Points on a hilly landscape, in no order, each with its height.
A climber steps from a point to the highest of its 2 nearest points, and stops where none of them is higher. Distance is the straight distance between rows; heights are no part of it.
q108 (h 232): [124  89 183 130 103  76 166 137 157  81 142 134 156 205 118 123  91 153
 117 119 111]
q341 (h 478): [129 151 151  70 162 111 149 100 158 120 120 124 134 146 163 158 139  99
 112 118 142]
q561 (h 674): [133 138  79 122 121 171  82 210 142 115 143 119 107 141 114 123 147 183
 142 168  92]
q392 (h 539): [135 122 109  85 164 119 100 102 103 160 116 124 113 119 161 131 111  71
 140  98 134]
q434 (h 410): [102  86 153 153 126 121 173 154 114 124 143  99 149 162 122 101  71  96
 168 108 201]
q864 (h 277): [143 141 126 118 152 101  97 108 139 125 134 129 161 136  96 147 108  90
 113 110  84]
q734 (h 609): [107 143 170  99  94 115 189  75 132 129  80 144  97 117 200 134 183 144
  88 101 151]
q773 (h 563): [117 105 158 140 104 110 204  90 123 147 104 145  94  97 162 120 140 145
 117  98 173]
q315 (h 491): [139 130 139  85 161  97 135  90 142 166  74 138 140 134 192 151 129  61
 160 123 159]
q860 (h 645): [105 175 147 121  78 105 148  87 124  97  90 141 120 129 202 138 188 144
  60 123 108]
q881 (h 262): [132  88 186 112 164 156 155 105 142 130 114 158 137 189  73 142 141 154
 129 143  98]
q744 (h 534): [125 158 133  66 190 181 170 133 147 115 163  83 138 143  97 158 117 107
 120 129 169]
q762 (h 188): [169 105 117 134  96 137 121 104 103 121  95 155 149 180 158 120  70 127
 107 130  64]
q852 (h 501): [128 173  86 154  74  97 145 129 157 113  97 103 186  88 174 147 131 109
 162 168 167]
q876 (h 688): [127 159 127 120  87 150 108  95  91 137  86 159 107 126 191 118 178 145
  92 132  87]
q667 (h 461): [167 189 101 176  79  97 101 170 141 100 132 124 166  92 163 117 118 129
 167 161 141]
q714 (h 421): [140 112 157 149 113 146 118 167 157 197 106 148 106  59 148 124 153 144
 171 168 141]
q694 (h 665): [ 98 120 149 169  90 142 167 163 158 121 138 128 131 100 130 122 127 177
 113 154 148]
q336 (h 288): [120 117 163 142 154 150 134  84 116 176  97 156 143 117 122 147 148 123
 138 155 131]
q997 (h 126): [102 155 104 107 113 124 122 146 115 120 139 103  96  94 194 127 134 121
 102 113 152]
q58 (h 356): [137 112  99 109 149 163 179 152 160 124 135  78 181 150 108 146  41  93
 110 123 154]
q339 (h 50): [ 99 137 139 155 149  79 151  85 113  87 158 109 169 141  83 141  96  84
 108  90 157]
q194 (h 431): [139 107 129 112 151 147 212  88 119 142 152 101  90  96 133 124  95 104
 120  89 193]
q144 (h 567): [139 107  92 147 151 188  80 165 108 175 139 133  99 100  91 122 122 137
 145 141 100]
q128 (h 562): [183 135  97 101 110  95  73 158 132 118 144 133  97 132 164 119 123 135
 128 111  66]
q131 (h 433): [137  89 136 131 149 106  67 166 124 129 124 138 141 182  48  99 119 112
 163  95  86]
q447 (h 790): [189 132 131 147 135 187 103 122 136 187  93 162 136  94 124 136 144 154
 131 184  85]
q787 (h 108): [129 119 100 134  91  93 145 100 129 118 121 123 104  94 170 134 110 126
  75  98 123]
q37 (h 270): [148 158 147 158 151  95  90  77 120 170  99 154 176 102 124 151 154  84
 164 148 134]
q117 (h 631): [156 149 102 102  99 134  77 146 128 121 112 138  68 122 174 117 185 172
 109 118  74]
q323 (h 587): [169  88 136 127 140 122 107 151 180 130 151 141 111 122  78 136 135 176
  98 127  58]
q737 (h 570): [ 99 155 159 130 130 126 189 123 140  80 188 112  97 120  97 131 177 172
 103 126 165]
q33 (h 515): [102 103 154 149  75 103 241 101 137 100 119 128 117 137 151 111 111 147
 128 107 193]
q425 (h 389): [146 113 131 124 140 148 225 105 142 119 162  88 143 141  93 127  69 101
 126 105 187]
q682 (h 418): [155 155  78 190  51 115 127 156 138  92 140 120 170 101 140 119  82 150
 122 154 109]
q809 (h 717): [104 211 116 145  98 118  80 122  74 118 122 134 150 120 174 123 171 114
 154 157 158]
q982 (h 486): [115 101 111 163 129 140 173  91 104 136 143 108 102  73 103 123  99 120
  91  91 168]
q116 (h 617): [149 145  96 108 147 159  89 200 167 135 163  91 133 116 126 136 105 127
 137 155 110]
q664 (h 68): [124 112  94 158 121  59 153  74 136  91 128 101 182 124  94 148  56  80
 102  76 136]
q498 (h 649): [ 70 176 126 151 102 111  94 168 102  92 157 126 139 122 149 114 161 143
 157 155 152]
q362 (h 547): [147  80 144 155 142 178 130 124 144 155 130 150  98 100  73 132 137 186
  95 149  74]
q412 (h 164): [152 134 105 118  94 122 113 132  90 139  99 147 129 156 198 102  82 107
 143 131 112]
q723 (h 142): [113 168  74 113  71 150 133 135  95 123 103 109 135 121 216 111 112 122
 110 133 141]
q790 (h 463): [ 88 110 152 119 115 128 206 118  90 102 149 119 110 165 149 101 104 122
 148 101 199]
q378 (h 641): [149  99 118 109 162 107 100 120 172  93 138 151  85 142  59 133 193 179
  91 114  84]
q90 (h 327): [ 97 128 129  88 185 113  88 133 102 126 129 134 105 157 107 122 167 106
 166 107 151]
q769 (h 230): [125 112 143 172 143  85 112 107 127 121 163 138 107  83  84 138 142 138
 110 108 118]
q549 (h 269): [119 113 140 168 125 123 143  91 127 134 106 141 179 135 113 140  98 113
 130 160 139]
q942 (h 485): [147 112 146 163 112  52  61 146 117 122 141 135 148 145  87 106 108  98
 169  97  89]
q429 (h 810): [ 76 158 127 162  94 129 124  95  65 129  98 145 150 137 174 108 143 116
 148 157 157]
q641 (h 447): [125  92 136 140 124 141 103 166 141 167 107 164  62  89 122 105 187 183
 153 134 114]
q571 (h 742): [151 149 139 127 129 171  88 103 120 158  81 163 121 117 127 138 210 164
 129 179  82]
q439 (h 281): [141  84 159  73 154 146 169 106 132 111 120 154  86 207 110 119 152 150
 137 106 122]
q160 (h 391): [113  71 145 135 156 145 103 159  79 149 128 120 132 173  63  98  81 111
 159  95 124]
q56 (h 298): [189 149 118 100 126  92  89 160 182 118 145 116 175 148 106 151  84 103
 112 119  54]
q223 (h 616): [ 98 129 186 142 121 161 202 163 154 114 165 121 120 124 100 128 155 171
 142 159 190]
q475 (h 532): [123 141 105 149 110 134 145 140 166 157 107 104 149  63 157 140 124 111
 145 156 174]
q195 (h 615): [129 109 125 113 114 187 164 172 155 154 129 117 104  99 152 126 116 164
 105 141 129]
q531 (h 303): [113 121 148 104 170 145  89  99  95 160  85 165 130 171 130 132 177 116
 164 153 122]
q393 (h 555): [114 127  91 184 115 148 111 107  78 152 136 119 126  71 120 119 100 114
 104 128 134]
q771 (h 301): [102 132 143  52 181 128 132 101 112  97 111 152 102 215 121 131 175 118
 137 105 129]
q105 (h 729): [148 137 119 144 111 195 104 186 158 149 130 136 134 101 110 137 146 185
 131 193  87]
q724 (h 210): [159  80 138 131  92  90 139 130 157 112 129 131 131 163 151 122  76 136
 106 115  74]
q210 (h 20): [ 90 185 111 120 143 161  98  72  73 101 131 116 166 157 127 153 148 108
  80 145 108]
q240 (h 430): [122  77 139 123 136 108 127 162 108 132 140 130  85 155 126 101 104 126
 158  86 141]
q524 (h 483): [132  83 162 125 139 119 149 151 145 133 144 141  71 122 108 105 159 164
 155 107 139]
q768 (h 504): [139 151 171  50 180 137 193 118 168 116 149 101 134 163 134 156 142  95
 139 129 192]
q349 (h 591): [ 88 126 130 171 113 136  91 150  91 118 146 140 137 148 108 100 138 152
 145 161 117]
q171 (h 541): [118 116 150 178 125  97  74 149 110 151 132 152 138 130  98 112 130 115
 186 145 123]
q496 (h 526): [ 98 126 142 123 121 154 161 147 118 109 151 129  60 119 102 111 184 187
 113 105 144]
q765 (h 700): [159 119 147 109 149 124  93  95 147 129  97 173 115 149 106 143 196 154
 115 145  71]
q157 (h 354): [ 99  90 128 127 187 154 104 149 104 141 130 131 100 166  60  97 152 125
 177 115 158]
q222 (h 618): [133 125  91  91 116 179  85 176 103 141 111 135 110 159 155 108 138 156
 157 156  98]
q908 (h 34): [ 76 160 145 148 151 110 121  92 105  89 160 129 171 157  85 147 140 125
  99 130 127]
q253 (h 255): [130 108 141 152 174 109 101  77 107 146 133 154 147 119  54 143 117 103
 116 103 101]
q483 (h 315): [151 145 128  83 141  88 126 163 200  99 155  97 171 142 138 155  97 102
 120 125 115]
q792 (h 88): [154 126  66 128 121  77 134  70 139 109 110 107 148 100 147 149  73  75
  90  83 110]
q7 (h 572): [154 138  91 119 155 145 105 151 162 168 147  91 141  71 135 144  92  89
 136 138 147]
q85 (h 233): [114 126 159 177 107  63 125 124 161 130 148 125 114  53 126 131 160 136
 131 128 157]
q879 (h 614): [180 142  79  90 150 131  63 121 106 158 136 122  95  99 149 131 114  98
 118  95  89]
q597 (h 250): [109 117 145 138 111 102 172 122 157  83 127 112 195 170 126 139  84 114
 115 138 138]
q666 (h 252): [139 160 140 152 136  74  83 127 145 154 120 137 131  61 155 135 169 108
 179 144 153]
q810 (h 704): [ 85 143 104 131  99 157 148  93  76 112  88 131 173 182 167 126  90 113
 109 152 130]
q616 (h 334): [143 128 133  75 151 132 167 169 179  96 170  80 161 168  96 143  64 105
  92 101 122]
q92 (h 561): [123 160  86 126 133 149  53 147  66 135 126 135  93 123 133 102 168 138
 156 134 114]
q620 (h 619): [140 152  95 179 115 163  85 153 111 168 144 121 106  53 113 121 135 148
 119 135 113]
q784 (h 573): [112 138 113  68 140 200 187 162 147 120 147  84 118 125 151 140  97 135
 104 130 170]

Where does a climber stop that starts at each point below?
q253: q620
q908: q429
q37: q429
q108: q429
q439: q429

Call two points neighbours if one is among the 2 nearest of the other. Go from one point of each pair to the other, from neighbour to neighbour, staying as high as possible. Name the lowest point that can't be avoided.
q447, q694: q714
q694, q876: q341
q879, q876: q128
